Points, in no order, along strands that fork and pass close to each other.
Two points are linked if the straight distance between their rows is under 11.6. Some points are linked to none.
lof: [ 1.64  1.30  0.74  1.73 -0.99  2.89  0.52  3.45 -0.63 -2.52  2.09 -0.58
 -0.05  1.00  4.39  1.83  2.01  1.01 -2.40  1.50 -1.02  0.98 -1.41  0.65
 -2.63  1.37]
mital: [-3.32  0.79  4.16 -0.53  0.67  2.10  4.12  1.79 -3.24 -3.59 -1.52 -2.48
 -0.96  0.76 -3.60  2.80 -2.36  1.68  1.29 -0.81 -5.76  1.24  1.03  1.31
  2.04 -0.95]
Lib: [-2.69  2.93  4.98 -0.71 -4.29  6.35 -4.07 -2.08  0.48  2.38 -2.37  3.70
  1.81  1.53  0.03  5.03  4.18 -4.23  4.18  0.69  3.55 -3.60 -1.26  2.39
 -0.13  3.22]
zuf: [ 2.82 -3.83 -0.67  0.98  1.37 -4.76 -1.55 -0.62  2.50 -1.08  6.45  1.46
  0.23  1.76  2.22 -2.87  3.98  3.20 -1.33  2.33  1.60 -1.57  4.31 -0.55
  1.13  3.70]
nive: [ 4.52  1.43  4.45  0.63 -0.70  0.91  3.22 -0.94  1.27  2.75  0.51  3.08
  2.70  1.04 -0.89  3.79 -1.86 -2.24 -2.43 -3.24  2.05 -1.88  2.94 -0.27
 -1.02  2.30]
vak: [-0.37  0.16 -0.88  1.86  3.19  1.83  1.05 -0.98 -3.69 -2.20 -3.20  0.26
 -0.81 -2.86 -3.75  2.17  0.22 -3.05  4.12 -2.11  1.75 -0.20 -3.89  1.37
  1.66  0.59]
Buru: [-0.24 -1.73  2.91  0.97 -1.15 -2.32 -1.56  0.21  1.23  1.58 -0.72 -1.24
 -4.81 -1.27  0.95 -2.57 -2.13 -4.64 -0.20 -1.87  0.55  4.24 -1.62  0.84
 -2.37  0.33]
tiko: [ 0.84 -0.19 -6.87 -0.82  0.44 -4.86 -0.24 -1.99  0.94 -0.44  2.39  0.69
  1.96  2.34  0.83 -1.42  3.05  6.61 -0.63 -0.37 -0.89  0.62 -0.04 -1.12
  0.99 -2.28]
lur: [ 3.62  0.28  2.16 -3.90 -1.06 -0.75  3.80  1.75 -2.18  4.99 -3.76 -1.68
  0.96  0.13 -2.63  5.83  2.32  0.58 -0.76  0.23  0.88  0.03 -1.47 -0.71
  2.67 -1.22]
bapip: [-1.83  2.63  1.43 -4.42  0.64  0.50  4.48 -1.81 -2.48  2.27 -3.15 -5.66
  0.30 -2.90 -4.18  2.66 -2.45 -5.14  3.55 -1.24 -1.70  2.94 -0.53  0.35
  1.30  0.10]
Refil: [ 2.84 -1.00 -5.17  1.49 -0.15 -0.48 -1.67  1.68  1.02 -2.94  1.50 -0.82
  0.05 -2.70  2.08 -5.56  2.63 -0.76 -2.68  0.64 -4.62 -0.42  1.04  1.15
 -1.30 -2.55]
mab: [-8.89 -0.46  1.53 -2.69  3.79 -3.15  0.98 -1.81 -2.71  0.48 -0.23 -6.21
  2.61 -1.21  0.05 -0.14 -1.01  0.48  1.84 -2.80 -1.27  1.19 -0.10  5.30
  0.86  2.56]
Selev: [-7.80  4.21  0.32 -2.42  0.03 -0.42  2.59 -2.38 -0.15 -0.71 -3.44 -3.75
  7.28  1.13  3.02  2.09 -0.89  5.93 -0.86 -0.80 -0.36  1.62  0.33  1.75
  0.20 -4.31]
nogo: [-6.39  1.59  2.43 -5.47  0.93  1.54 -1.33  0.19  2.57  0.79 -5.78 -3.30
 -2.17  0.11 -0.23  5.68  1.32 -2.43  0.18  5.75  2.77  1.94 -0.39  1.81
  1.74  3.63]
dazik: [ 4.65 -3.82 -2.59  1.71 -0.55  0.67 -3.68 -0.38  0.28  0.58  5.82  4.01
 -3.12 -0.07 -1.41 -3.49 -4.50  1.10  1.06  3.94  2.14 -2.16  0.78 -8.38
 -0.08  0.38]
zude: [ 1.84 -2.25  2.03 -1.34 -2.71  2.46 -5.23 -1.35 -0.26  0.99 -0.58 -2.02
 -2.50 -0.09  3.06  2.11  0.58 -4.57  0.44 -2.07 -0.47 -5.61 -0.04  3.45
 -0.78 -0.50]
gusak: [ 0.56 -0.38 -5.17  1.85 -0.86 -3.20  0.77 -1.68  3.69 -0.60  3.52  2.22
 -0.07  2.18 -1.20 -4.44  1.42  8.33 -1.94  0.12  0.07 -1.29  2.88 -5.70
  2.88 -1.48]
Nar: [-4.48  3.21  0.82 -6.79  0.91  2.66  2.72 -1.14  1.10 -1.25 -4.46 -3.99
  1.71 -3.71 -2.87  5.51 -3.93 -3.18  1.84 -0.88 -3.88  1.10  0.01 -0.44
  0.06 -2.87]
Vemag: [ 2.09  0.49  0.02  7.89  0.15 -0.72  2.04  1.32  1.70 -3.60  1.00  1.83
 -3.12  0.37  3.35 -2.89  0.97 -2.10  0.87 -1.49  1.62 -2.90 -2.15 -0.80
  0.94 -0.33]
fum: [-4.64  0.29  2.89  2.19  0.40 -0.48 -0.49  0.00  0.85 -4.84 -3.33 -3.41
 -2.51  0.46  3.39 -1.80  1.21 -1.10  1.86 -2.87 -0.70 -1.78 -1.19  4.65
  1.62  2.23]
pitu: [ 3.83 -0.67  4.34  5.80 -1.95  1.36 -3.28 -0.09 -1.32  2.21  0.07  1.49
 -4.84  4.94  2.31 -1.23  3.53 -2.36  4.43 -0.66  1.44 -1.39 -0.70 -1.80
  2.01  0.34]
rin: [ 4.00 -5.58 -1.31  1.15 -3.02 -3.89 -4.21  4.74 -1.85  4.01  6.48 -0.67
 -3.40  0.41  0.56 -4.93 -2.52 -1.02 -4.54  1.57 -3.24 -1.37 -1.14 -3.93
 -2.15 -0.23]
muge: [ 2.09  2.94  3.44  6.31 -0.72  0.93 -0.41  0.84 -0.58 -0.48  0.46  2.51
 -2.62  2.77  2.79  0.09  1.32 -5.03  5.24 -3.45  3.36 -1.98 -5.31 -0.15
  0.91 -0.29]
zure: [ 0.32  0.22  6.66 -0.79  0.71  1.27 -3.52 -0.75 -0.37  2.27 -0.39 -3.44
 -4.28  0.15 -2.83  2.11  2.36 -0.92  2.55  0.87  2.29  1.60  1.76  0.98
  1.34  1.21]
mituz: [-5.51  2.13  0.79 -8.54 -0.76 -3.15  1.97 -1.82 -2.24  1.57 -2.68 -5.66
  4.27 -2.45 -1.03  1.19  1.52 -3.71  1.02  3.17  0.20 -1.48  1.42  4.74
  0.38  0.83]
Mim: [ 0.30  1.24 -1.54  2.34  2.41 -0.87  5.17  1.71 -1.90 -1.82  0.09 -0.45
  2.91 -1.95 -0.96 -1.57  1.86  5.50  1.19 -0.57 -1.75 -2.18  4.13 -0.51
  2.85 -4.04]
Kazi: [ 1.90  1.75 -4.01  5.20 -3.98  0.53  4.28 -3.50  4.05 -0.15 -1.06  6.95
 -2.94 -0.30  0.69 -5.27 -0.94  2.99 -0.20 -0.35  0.80  3.42 -0.16 -5.70
 -0.53  0.94]
pepul: [ 5.60  1.99  0.59  2.52 -1.99  5.71 -0.60  2.30  3.16 -2.70  1.43  6.06
 -1.41  3.70  1.56  2.46 -2.89 -0.76  3.53  4.49  1.94  0.01 -2.70 -2.24
 -0.50 -2.83]
Salil: [ 3.10  0.56  7.62  3.82 -1.35  2.96 -1.87 -0.63 -1.84  3.24 -0.48 -0.53
 -0.89  2.06 -0.04  1.08  2.00 -1.90  4.31 -0.08  0.72  2.99 -0.08  0.36
  0.92  1.67]
nivig: [ 5.35 -5.22 -5.94  1.45 -4.90 -0.64  2.83  1.52  0.61  3.10 -0.91  6.58
 -1.36 -0.99  2.90 -3.07 -0.20  0.75 -2.77  1.97 -0.35  1.24 -1.20 -2.51
  0.54  1.89]
pego: [-0.20 -0.40  2.85  0.41 -2.88  6.00 -3.77 -3.81  1.99  0.24 -1.63  2.27
 -1.22 -0.55  0.42  4.98  0.99 -6.43  2.23 -1.93  1.81 -4.87 -0.35  3.96
 -1.92  1.32]
puti: [-2.56  1.62  3.04  2.81  1.67  1.61  3.50 -1.37 -0.36 -5.17  2.22 -0.53
  2.06  0.50  0.54  0.23  1.17  5.15  4.06 -2.17 -1.25 -5.52  3.78  0.53
  2.39 -2.79]
rit: [-1.15  3.48  0.43 -5.92  1.39  4.45  0.17  1.46  2.47 -1.70 -3.76 -1.47
  0.98  0.32  0.35  4.35 -5.01 -2.85 -1.41 -0.25 -0.28  1.85 -3.13 -0.25
 -0.61  0.23]
zol: [ 0.01 -1.77 -1.42  2.81  5.36  2.12 -1.14 -0.61 -3.43  0.34 -2.03 -0.02
 -0.98 -3.66 -2.27 -0.17 -0.63 -1.84 -1.88 -2.46  0.77 -1.43 -3.25 -0.12
  0.03  3.42]
som: [ 4.16 -5.76 -1.33  1.50  0.24 -1.67 -1.72  0.17  4.11 -0.33  6.56  4.99
 -3.17  0.72  0.19 -3.84 -0.73  0.81  0.90  2.07  2.96 -1.33  1.72 -4.02
  2.71  2.13]
geto: [ 0.66  5.00  1.92  0.78 -2.18  3.47 -1.88 -1.36  2.78  0.45 -1.43  5.02
  0.54  2.34  1.57  4.37  4.03 -3.33  7.78  1.74  5.38 -3.26 -2.06  3.33
  0.87 -2.31]
gomuf: [-3.02 -1.57 -3.44 -4.67  4.49 -1.35 -3.60  3.30  1.05 -1.12  1.96 -2.85
 -0.39  0.03  1.08  5.09  1.23  3.48 -1.38  0.71 -0.26 -0.49 -1.32  2.18
  0.29 -1.15]
bepa: [-0.79 -1.09 -3.90 -3.78  0.31 -5.42 -0.95  2.21 -0.90 -1.22  3.67 -2.10
  1.94  3.05  3.28  1.31  3.53  5.16 -1.48  0.95  0.16 -1.84 -1.59  2.02
  0.23  0.55]
bis: [ 1.34  4.05  4.11 -1.64 -4.25  2.86  0.07  1.15  0.35 -3.18  1.59  2.13
  2.46  4.43 -0.14  1.54  0.79 -0.75  5.24  0.00 -0.48 -4.14  4.02  2.12
  2.17 -0.05]
tud: [ 1.07 -1.88  0.38 -2.58  5.36 -0.52 -2.16  2.94  0.10  4.47 -1.78 -0.57
  4.29 -3.93 -0.47  2.64  2.79 -1.67 -3.27 -1.91  3.01 -2.88  0.77  1.64
 -0.45  3.28]
Fod: [ 1.18 -0.72 -0.57  5.42  2.91  1.86  2.26  0.11  1.11 -6.59  2.11  1.77
 -4.22 -3.43 -3.68 -0.09 -0.82  2.56  2.94 -0.27 -4.10 -1.52  2.34 -1.39
  1.66 -3.85]
zapu: [ 2.68  5.42  2.88 -1.12 -5.09  1.69  2.17 -2.09 -0.31 -2.06  1.67  0.58
  3.96  4.32  1.43 -2.56  1.05  0.28  1.00 -1.46  0.97 -1.46  3.60  1.61
 -0.94  0.92]
ret: [-4.09  0.06  4.28 -0.50  1.31  1.19  4.09  0.14 -3.94 -4.52  3.32 -1.07
  2.62  0.86 -1.81  1.99 -1.11  4.65  4.97 -2.96 -4.71 -2.04  2.43 -1.04
  0.98 -2.10]
kegak: [-3.59 -2.20 -2.88 -6.79  4.94 -0.26 -4.07  1.32  1.21 -0.38 -1.81 -2.03
 -0.27 -2.84 -3.27  4.70 -0.54 -1.70 -0.85  1.94  1.97  0.39 -2.39  2.79
  0.62 -0.04]
nat: [ 1.48 -0.23  1.65  5.16 -3.04  0.96  2.36 -0.85  0.62 -0.36 -1.91  5.54
 -4.07  1.66 -1.61 -2.04 -0.13  3.26 -0.56  2.30 -1.73  4.73 -0.02 -4.89
  1.54  0.25]
pufal: [-0.32  1.68 -5.10  3.09 -2.58 -0.89  1.31 -2.78  3.23 -2.40  2.92  4.17
 -2.52 -0.27 -0.37 -6.46 -1.14  4.48  1.63 -0.73 -1.78  0.08  2.03 -5.21
  0.57 -4.05]
fom: [-1.12  0.11 -1.49 -6.58 -2.35  0.99 -1.06 -0.13 -3.26  0.02 -2.31 -2.56
  1.85 -1.12 -0.50  0.66  1.72 -4.67  1.88  2.15  0.37 -0.18 -1.43  4.76
 -1.06  1.82]
Nelo: [-6.50 -1.35 -3.62 -2.62  2.83 -5.14  2.27 -0.52 -1.35  0.23  1.58 -1.70
  2.75 -1.10 -0.06 -0.65 -0.85  1.20  4.19 -3.83 -2.16  4.42 -2.72  1.83
  1.99  1.63]
Far: [-5.43  4.09  0.94 -6.45 -2.82  6.66 -1.74  1.44  0.81 -1.35 -2.80 -2.25
  1.99  1.48  3.37  2.92  2.55 -0.04  6.46 -0.92  0.36 -0.67  1.45  1.71
  3.24 -0.19]
sus: [ 3.94 -3.94 -1.59  0.03  0.23  3.18 -4.83  0.48  1.57  0.63  2.40  4.16
 -1.78  0.84  0.23 -0.87 -5.98 -0.13 -1.89  1.16 -0.54  0.49  0.30 -5.05
 -2.21 -2.75]
ser: [-4.60  0.76  0.51 -6.04  1.43  2.08 -2.31  0.02  2.88 -2.39 -3.69 -1.22
 -2.44 -1.02 -1.39  5.66 -3.56 -3.08 -0.57  4.07  2.33  2.64 -3.72  3.41
  0.13  0.63]
Seri: [-5.92  3.88  0.54 -4.43 -0.37  2.96  0.55  0.58  0.73 -3.12 -2.65 -2.36
  2.49  2.76  2.75  2.18  0.80  5.62  2.12 -0.51  0.56  1.24 -1.32  1.43
  0.90 -2.66]
gipoz: [-2.44  0.35  3.07  0.14  1.03 -4.47  3.21  0.96  0.06  0.32 -3.20 -2.61
 -1.64 -3.11 -1.23 -2.85 -2.39 -3.18 -1.53 -0.61 -0.87  3.61  1.73  2.65
  0.38 -1.52]
sedip: [-2.30  0.02  5.44 -0.72  1.03  0.63  2.31 -0.89 -1.37 -0.12 -3.07 -1.94
  0.40 -1.57 -1.10 -1.08 -2.26 -4.76 -2.76 -2.13 -2.53  2.44  2.95  3.70
 -0.73  5.16]
Mibu: [-0.44 -6.44 -1.64  0.21  2.71 -3.94 -6.66  2.24 -2.16  6.32  3.35 -0.44
  3.10  0.34 -2.74 -0.01 -0.82 -0.44 -3.86  3.12  0.89  0.08  0.33 -0.49
 -1.48  1.68]
tet: [ 3.11  0.60  1.63  0.31 -3.03  2.65 -0.37 -0.84  3.33  0.53 -1.25  5.46
 -0.27  3.06  1.05  3.05  1.92 -2.17  3.10  3.23  3.15  0.39 -0.61  1.26
  1.17 -1.89]
vepit: [-1.45  1.20 -1.67  1.37  0.60 -0.67 -1.97 -1.07 -0.88  1.16 -5.23  0.17
 -0.44 -0.09 -1.82  0.08 -2.20  3.50 -3.24  4.02 -0.22  5.99 -0.85 -2.18
 -1.02 -2.36]
vodur: [-1.46 -1.00  1.89 -3.61 -0.25  4.56 -5.60 -0.92 -2.06  4.79 -2.39 -3.54
  0.39 -0.81 -0.84  3.03 -1.80 -3.26 -3.69  2.12 -0.89 -0.32  0.23 -0.55
 -2.29  1.12]
vira: [ 1.24  3.90  1.09  1.05 -1.42  2.61  2.58  0.77 -1.87  1.70 -4.74 -2.53
  2.67  1.20  0.38  4.27  2.50  1.94 -0.70  1.27  1.65  1.52 -1.60  0.60
  2.80 -1.00]
ruz: [-5.49  1.16  2.59 -7.60 -0.72  2.98 -4.78 -1.67  1.88  5.13 -3.12 -4.59
  0.49  0.31 -0.46  4.52  0.45 -3.46 -2.91  3.62  1.05  1.08  0.42 -0.66
 -2.24  2.53]
radu: [ 1.42 -2.31 -3.19  3.49  1.82 -2.69 -3.33  1.26 -0.99 -0.11 -4.40  0.76
 -1.58 -2.06 -0.50 -5.57 -2.90 -0.52 -6.16  0.95 -0.02 -0.65  0.58 -2.43
 -1.80  0.76]
lis: [-2.75  4.40  0.61  1.86  2.91  0.35  8.30  0.66 -1.28 -2.72  0.22 -1.76
  2.91 -2.46 -0.17 -0.18 -2.35  0.45  4.25 -1.89  4.01 -0.94 -1.39  2.40
  0.08 -3.99]
silip: [ 3.21 -3.74 -3.66  3.08 -1.36 -0.35  0.06  0.04  0.75 -4.32  6.01  0.38
 -2.48 -0.68 -0.11 -5.44  1.44  0.15 -3.70  1.85 -4.46 -4.27  1.59 -1.50
 -2.21  0.33]
bosos: [ 0.26 -1.30 -5.23  2.99 -2.29 -3.73  0.13  3.41 -0.15  5.14  2.62  3.64
 -0.86 -1.38 -3.33 -6.73  0.41  1.88 -4.03  1.95 -3.07  1.95 -0.26 -7.58
 -2.22  1.27]
tof: [ 2.36  1.03  2.24  2.61  2.64 -2.85 -1.52  1.07  3.81 -1.98  3.73  0.09
  1.34  4.52  1.87 -2.49  1.67  5.17 -4.64  3.01  2.43 -0.68  3.51 -4.24
  1.28  2.34]
Bim: [ 5.43  0.74 -0.34  2.64 -4.90  1.63  2.30 -1.67 -2.79 -1.44  3.75  0.94
  0.46  1.96  0.07 -2.84  2.17 -0.12  2.13 -2.00 -0.82 -1.10  0.40 -1.58
 -1.39  2.10]
Siku: [ 2.98 -1.64 -4.43  1.58 -3.66 -3.46  1.77  1.98  2.88  5.10  1.25  5.84
 -4.35 -1.73  1.05 -6.81 -0.51  1.25 -3.89 -0.15 -1.89 -1.68  2.12 -5.03
 -1.50  0.68]
zor: [-2.01  1.03 -1.43 -0.10  3.41 -3.45  2.25  0.17 -1.94 -0.99  3.22 -0.45
  2.56  0.80  1.75 -1.99 -0.93  1.61  1.58 -4.44  2.34  0.37 -3.20 -0.37
  0.92  3.30]
vosem: [-0.71  2.27  3.08 -5.02 -3.42  0.91  1.40  0.12 -0.18  0.42 -0.21 -1.67
  2.98  3.30  2.59  2.90  2.53  0.51  7.24 -2.62 -0.21 -2.38  2.76  3.29
  3.53 -1.39]
monup: [ 0.68 -4.97 -4.38 -0.11  2.92 -5.45 -4.63 -3.00  0.84  5.22  1.72 -0.73
 -0.76 -1.13 -0.73  0.46 -0.55 -0.17 -4.28  0.92  2.03  0.22 -2.77  0.49
 -2.92 -1.13]
kos: [ 2.35  4.39  1.71  2.28 -0.86  1.32  3.67 -2.22  0.08 -2.38 -1.86  0.53
 -0.54  0.84  0.81  5.00  1.67  4.36  0.30  0.24  1.96 -1.68 -0.73 -0.23
  1.68 -4.18]
bedon: [-0.65 -1.76 -6.37 -2.87  2.20 -1.55 -2.49  0.12 -0.49 -2.90  2.87  4.29
  2.42 -0.34 -3.22 -0.55 -2.38  1.90  1.74  2.61 -1.00  2.53 -2.05 -0.75
 -1.74 -0.41]
bokar: [ 0.43 -4.03  6.07  1.33  0.72  0.36 -3.10  2.44 -0.95  1.79  1.66 -4.37
 -5.49 -0.80 -0.36  1.11 -0.63 -3.98 -1.12  1.78  0.24  3.18  1.16 -0.01
 -0.76  1.22]
veguk: [ 2.59 -4.12 -0.31  0.48 -0.15 -1.38 -4.19  3.24 -2.56  3.29  5.13 -1.54
 -0.13 -0.66 -0.97 -2.15 -0.63 -0.34 -3.68  5.07 -1.16  1.81  0.28  0.90
 -3.29  0.55]
nurit: [ 2.26 -2.68 -0.43  2.28  0.47  0.30 -3.33 -4.06  2.55 -2.36  6.23  0.38
 -2.35 -1.69 -3.19 -0.70 -0.26 -1.78 -4.73  1.54 -2.18 -4.58  2.40  0.25
 -5.22 -0.96]
Gad: [ 0.76 -2.87 -5.94  3.91  1.74 -4.81  0.47  5.28 -2.45  3.72 -1.18  1.26
  0.48 -1.91 -2.39 -4.96 -2.07  0.79 -6.91  1.15 -1.56  1.34 -1.30 -3.76
 -1.71  0.21]
sifa: [ 1.68 -0.43  0.74 -2.28  3.86  1.72  0.50  1.08  2.35  1.43  0.58  1.31
  3.31 -1.02  0.92  2.36 -0.37 -2.28 -0.65 -4.27  0.20 -3.73  2.39  0.97
  0.18  4.56]
dus: [ 1.44 -0.83  3.42 -6.62  1.01 -1.55  1.89  0.32 -3.17  2.72 -1.63 -4.07
  0.59 -0.81 -4.31  1.25 -0.31 -2.41  2.00  0.61 -1.73  2.66  0.45 -1.15
  1.75 -1.26]
Saf: [ 2.12 -0.75  3.33 -1.17 -2.57  3.04 -2.55 -1.95 -4.36  2.24 -3.59 -4.14
 -3.57 -1.55 -0.73  1.93 -1.90 -5.98 -2.30 -1.58 -2.29 -2.42 -2.43  1.18
 -1.88  1.36]
zuvod: [-4.88  1.75 -0.86  0.86  0.50 -2.82  1.69 -1.28  0.84 -0.33 -2.24 -1.08
  3.26  0.44 -0.22 -0.97 -1.26  5.17 -1.65  0.34  0.69  5.65  1.33 -0.47
 -0.10 -5.19]
punod: [-1.79  0.16  2.21  0.59  0.77  4.06 -2.80 -0.55  0.73 -5.34  0.64 -1.32
 -0.57  0.86  5.53 -1.63  3.80  0.75  2.71 -4.01 -3.22 -1.16  2.77  2.82
  0.99  2.82]
pono: [-0.67 -0.64 -1.92 -2.95  0.78 -0.59 -2.34  1.15 -0.57  2.42  1.48 -0.91
  4.03 -3.11 -1.57 -1.73  1.59 -1.84  1.34 -0.52 -1.11  2.85 -0.22  3.71
 -2.90  0.63]
kaves: [ 1.50  1.82  1.52  4.79 -0.16 -0.15  5.54 -2.85 -1.14 -1.71 -3.59  2.28
  1.01  2.75  1.18  2.89  2.83  1.69  1.73 -5.68  0.84 -3.86 -1.32  0.90
  2.09 -2.92]
rutip: [ 3.65 -3.71 -5.59  1.30 -2.64 -3.78 -3.11 -2.45  0.95  4.85  1.67  3.12
 -3.36 -1.41 -0.49 -2.19 -0.92  0.58 -1.81 -0.13  2.91  2.51 -2.76 -2.16
 -2.97 -2.73]
nesad: [ 6.49 -1.73  0.16 -0.47 -2.28  0.01  2.72 -0.95 -1.65  3.30  4.23  4.19
  2.23  0.18 -0.53 -1.23 -0.35 -1.20 -3.13 -0.87 -0.35 -1.82  1.00 -2.27
 -1.62  1.70]
bedav: [-1.63  4.46 -1.89  1.58  3.09 -2.28  5.58  0.59 -0.75 -2.31  1.85 -1.59
  2.37 -1.20  0.44  0.61 -1.84  1.61 -0.56 -4.91  1.46  2.10 -2.01  1.81
 -1.75 -1.36]
Feke: [-0.55 -1.29 -0.96  3.00  1.44 -3.06 -2.60 -2.27  0.55 -2.94 -4.90 -2.66
 -1.25  0.12  2.96 -1.40  2.13 -1.21 -0.15 -2.01  3.98 -2.22 -0.92  5.00
  1.96  1.45]
Nurik: [-1.06  0.68 -3.52 -5.53  3.89 -2.47 -1.89  3.10  0.01  6.49  0.68 -2.13
  5.14 -3.37 -1.31  1.63  0.76 -4.59 -0.88 -1.39  1.64 -0.68 -1.75  2.74
 -2.96  0.80]
Narip: [ 1.28 -1.03  0.77  4.97  5.11  1.80 -1.43 -0.33 -1.95  1.31 -3.69 -0.80
 -1.57 -1.74 -1.26 -0.51 -2.88  0.36 -6.85  0.04  0.35  0.60 -0.70 -2.20
 -1.87  2.46]
nif: [ 1.00  0.61 -3.58  2.05 -0.80 -2.71  1.55  2.88 -1.86  0.34 -0.11 -0.67
 -0.16 -2.63 -2.03 -4.58  2.39  3.93 -2.55 -0.63 -5.40  0.94  3.09 -1.43
 -0.39 -3.98]
boras: [-2.12  3.09  1.59  3.18  1.21 -2.48  0.95 -2.08  4.30 -3.25  3.95  0.96
  2.53  3.47  2.21 -3.77  0.74  5.94 -3.51 -0.09 -0.87  1.79  4.70 -0.74
 -0.21  2.33]
rir: [ 6.20 -3.75 -5.32  2.98 -3.72 -0.71  1.15 -0.24  1.02  3.60  1.98  5.28
 -3.08 -0.32  3.47 -1.08  0.92 -1.24  1.92 -0.83  1.86  0.81 -2.80 -0.76
  0.10  0.24]
misan: [-0.48 -0.89  1.78  2.40 -0.43  1.57  0.40 -1.64  0.95 -0.98 -4.35  3.03
 -0.46  2.66 -1.59  0.17 -2.89  2.43 -2.64  3.15  0.82  5.52 -0.53 -1.65
  0.73  1.89]
Bazas: [ 4.83  0.34 -1.63  0.20 -3.07  2.64 -1.96  1.18  4.35 -1.55  0.48  4.24
 -1.30  3.23  1.28 -0.36 -5.29  0.92  0.27  1.70  2.25  2.21  0.73 -4.80
 -1.12 -3.38]
lomok: [-0.91  2.71  6.54 -0.21 -1.74  2.59  3.68 -0.87 -4.11 -0.84 -2.04 -1.56
  0.17  1.08 -3.26  3.22 -0.66 -3.78 -0.92  0.35 -1.99 -0.68  2.90  2.40
  0.01  1.40]
gere: [-5.92 -0.29 -2.17 -2.82  2.45  0.28  4.65  0.26 -0.04 -3.40 -1.95 -2.07
  2.55 -0.38  3.56 -0.71 -2.64  2.02  4.45 -3.44 -3.62  5.72 -3.03  2.69
  2.17  0.81]
Bel: [-7.56  1.20  1.70 -4.58 -0.02 -4.45  2.97 -1.72 -1.81 -0.62  1.24 -4.38
  3.88 -0.78 -0.69  2.54  1.87  0.01 -1.77 -1.73 -2.09 -2.85  0.41  5.18
 -1.91  1.55]
tegef: [-1.89  2.77 -0.49  1.51  0.85  0.48  4.04  0.75 -3.67 -5.59 -3.59  1.58
 -0.62 -2.48 -1.86 -1.12 -2.80 -0.97  4.01 -0.74  3.15  2.34 -2.69  0.76
  1.76 -1.16]
sef: [ 2.66  0.34 -0.41  4.28  1.05 -2.64  0.86  0.78  2.24 -1.90 -4.33  0.48
 -2.68 -0.04  3.71 -1.12  2.62  1.04  2.38  0.42  4.82 -2.80  1.71  1.36
  2.75 -1.86]
lodez: [ 4.22 -3.09 -4.17  1.00 -2.13  0.16 -2.34  0.29  1.26  1.98  8.20 -1.49
 -3.57 -1.55 -0.09 -5.36  1.41  0.56 -4.80  2.32 -6.25 -1.30 -0.38 -5.71
 -2.85 -2.21]

A fork is a point with three links, a tip a point with one. Leave the first point through the second and follow the links. Name the first fork or tip that comes.
Refil / nif | punod
tegef / vak | silip
misan / vepit | Nelo
Selev / zuvod | ser
ruz / vodur | boras

A fork is a point with three links. Follow the links from the first point to the second and name the forks in between, in order.
nivig / sedip | silip
misan / Lib | ser
bosos / gere | Nelo
mab / Refil | Nelo > silip
